Points on a hilly landscape, in no order, each with its height.
A ball rolls from a point to whichever of its 3 nearest points has the largest drop for the distance, and stops where none of them is lower. Distance is the straight distance between rows; heights are no part of it.
Kenik (h 297): [123 152  83 115 116 147  81 139 130  75 187 159 105  64  73 160 123]
disa (h 273): [134 115 144  92  86 107 113 126 105  85 170 176 105 123  82 138 145]
mabin (h 594): [175  72 183 141 113 173 206  62 125 153 163 120 146 219 165 128 170]
Bup (h 604): [110 148  68 173 146 113 126 126 167 133 134 104  92  57 133 116 124]
nefeg (h 450): [158  96 193 150 147 157 146 121 102 166 115 121 168 190 165 127 147]
Sotu (h 314): [107 138 122  67  98 104 123 129 112  70 166 169 136  97  72 162 138]
fabur (h 531): [159  89 191 145 139 165 190  85 105 167 140 128 159 219 171 130 162]
lif (h 295): [139 124 147 151 137 137 111 151 124 156 100 105 146 138 155 114 100]
suv (h 455): [146 110 188 135 163 159 182 103  97 154 111 123 171 222 164 120 145]
Keru (h 510): [178  94 180 122  90 130 123 123 102 135 159 160  95 163 119 132 147]
zut (h 521): [ 92 156 107  85 124 101 134 145 139  85 135 135 135  99  93 147 123]
tugad (h 333): [121 141 134 133 137 130 136 137 134 145  74  99 140 145 147 108 101]
raza (h 359): [142 124 179 119 130 132 165 119 104 139  93 119 149 189 151 126 135]
Bino (h 517): [190  75 188 148 120 160 123 115  94 169 152 145 155 197 164 133 154]
zuvo (h 396): [157  92 180 145 145 164 118 135 109 169 115 122 190 189 169 130 133]
vuke (h 437): [135 110 156  66  80  91 153 103 100  81 165 175 104 136  93 152 156]
teb (h 293): [130 129 123  98  96 120  78 124 103  76 190 190 103 102  69 159 141]
zaboz (h 595): [104 137  88 151 141 114 124 133 157 142  93  97 109 100 142  98 109]
tizoz (h 393): [125 137 146 107 115 106 146 141 118 110 110 124 122 143 108 136 123]
zik (h 287): [159 112 150 114  91 115  89 136  96  93 175 174  81 129  86 143 145]
Lidan (h 358): [ 76 149  76  69 123 120 128 118 146  80 148 147 142  72  87 160 128]
kikoz (h 322): [137 136 150 130 128 127 122 156 119 133  97 110 132 138 122 122 110]
Rog (h 188): [103 146 120 128 183 159 128 114 143 171  63  94 164 184 176  68 108]
mefa (h 282): [130 112 121 166 167 162  90 139 152 193 105 105 180 148 191 103 102]
Limig (h 122): [101 151 101  86 113 137  98 127 114  66 178 165 139  75  80 169 130]
bevum (h 326): [143 123 155 137 146 149 135 140 119 150  91 104 166 169 158 112 110]
Koti (h 598): [ 88 158 104 130 148 125 137 125 159 156  65  91 122 132 154  83 102]
Fid (h 268): [145 133 143 144 114 126 106 155 124 134 108 109 130 120 129 118 101]
Duni (h 53): [158 120 147 144 106 130  96 154 107 131 129 128 124 116 119 135 105]
minat (h 435): [ 98 158  47 105 131 137 112 134 157  95 170 145 119  43  92 165 128]
Revu (h 607): [100 158  45 156 157 112 142 128 171 128 156 124  81  43 115 145 145]
vufe (h 360): [135 142 113 122 106 111 105 152 119  87 154 148 112  91  79 149 120]
dem (h 480): [132 142 100 139 122 120  97 158 133 104 148 118 107  75  98 132 105]
Diso (h 605): [127 150 107 145 127 120 112 152 152 128 105  99 120  89 127 117 106]
Mozot (h 592): [ 93 149  94 122 133 106 137 141 156 124 100 102 109  96 121 117 111]
Tufir (h 610): [ 51 172  40 125 162  91 155  96 174 114 123 119 103  69 120 121 145]
soziv (h 481): [174  95 188 144 120 148 126 132  93 157 121 129 141 175 154 131 142]
pak (h 490): [115 145 105 102 129 118 111 149 138  97 143 128 123  83  84 142 118]
mufu (h 503): [183  96 186 149 108 145 112 127  91 153 146 148 130 162 144 122 138]
desab (h 700): [162 100 176 107  83 106 173 109 108 129 133 148 113 179 131 144 153]
Sudu (h 615): [ 71 170  34 151 159 105 167 100 178 120 152 129  88  46 129 146 157]
foz (h 296): [135 111 159 146 163 157 118 135 119 169  94 106 178 181 170 116 109]
tepaz (h 584): [ 77 156  95  95 129 100 142 134 151  95 116 114 114 102 103 121 116]
duz (h 271): [160 127 147 126  99 119  92 150 101 110 149 153 106 113  93 139 127]
bopu (h 502): [169 110 181 131 102 123 119 142 100 126 135 146 112 152 116 133 144]
Kod (h 606): [128 126  92 187 155 139 113 128 158 168  95  97 136 108 184  91  97]
vuf (h 468): [150 114 170 124 106 114 135 136 105 125 113 130 128 153 126 133 129]
laf (h 156): [142 122 149  92  88 101 128 134 101  99 145 154 105 134  99 146 144]
detis (h 169): [132 116 142 163 156 154  95 147 128 174  86 102 173 139 181 105 104]
rume (h 626): [ 71 166  45 112 147 115 147 104 171  98 148 124 110  60 108 140 135]
suvom (h 565): [190  78 187 142 101 159 163  92 110 161 155 142 121 197 164 131 159]
sudog (h 99): [109 125 108 152 189 161 110 120 154 188  80  98 172 171 190  83 101]
demom (h 599): [ 81 148  61 166 155 100 151 111 172 131 116 107  93  70 127 112 137]
Zaku (h 593): [ 63 157  73 118 143  92 144 122 167 115  98 103 108 104 115 104 120]

Where does a ball stop that starts at each point below?
Koti | Duni
soziv | detis
minat | Limig
tepaz | Limig
mabin | detis
Bup | Limig
bopu | Duni
Diso | Duni
dem | Duni
bevum | detis

For each start below, name every point that the ball comes to, in order.
fabur | suv raza bevum foz detis
desab | vuf kikoz Fid Duni
suvom | Bino soziv nefeg zuvo foz detis
mufu | soziv nefeg zuvo foz detis
Zaku | tepaz zut Lidan Limig
pak | vufe duz Duni
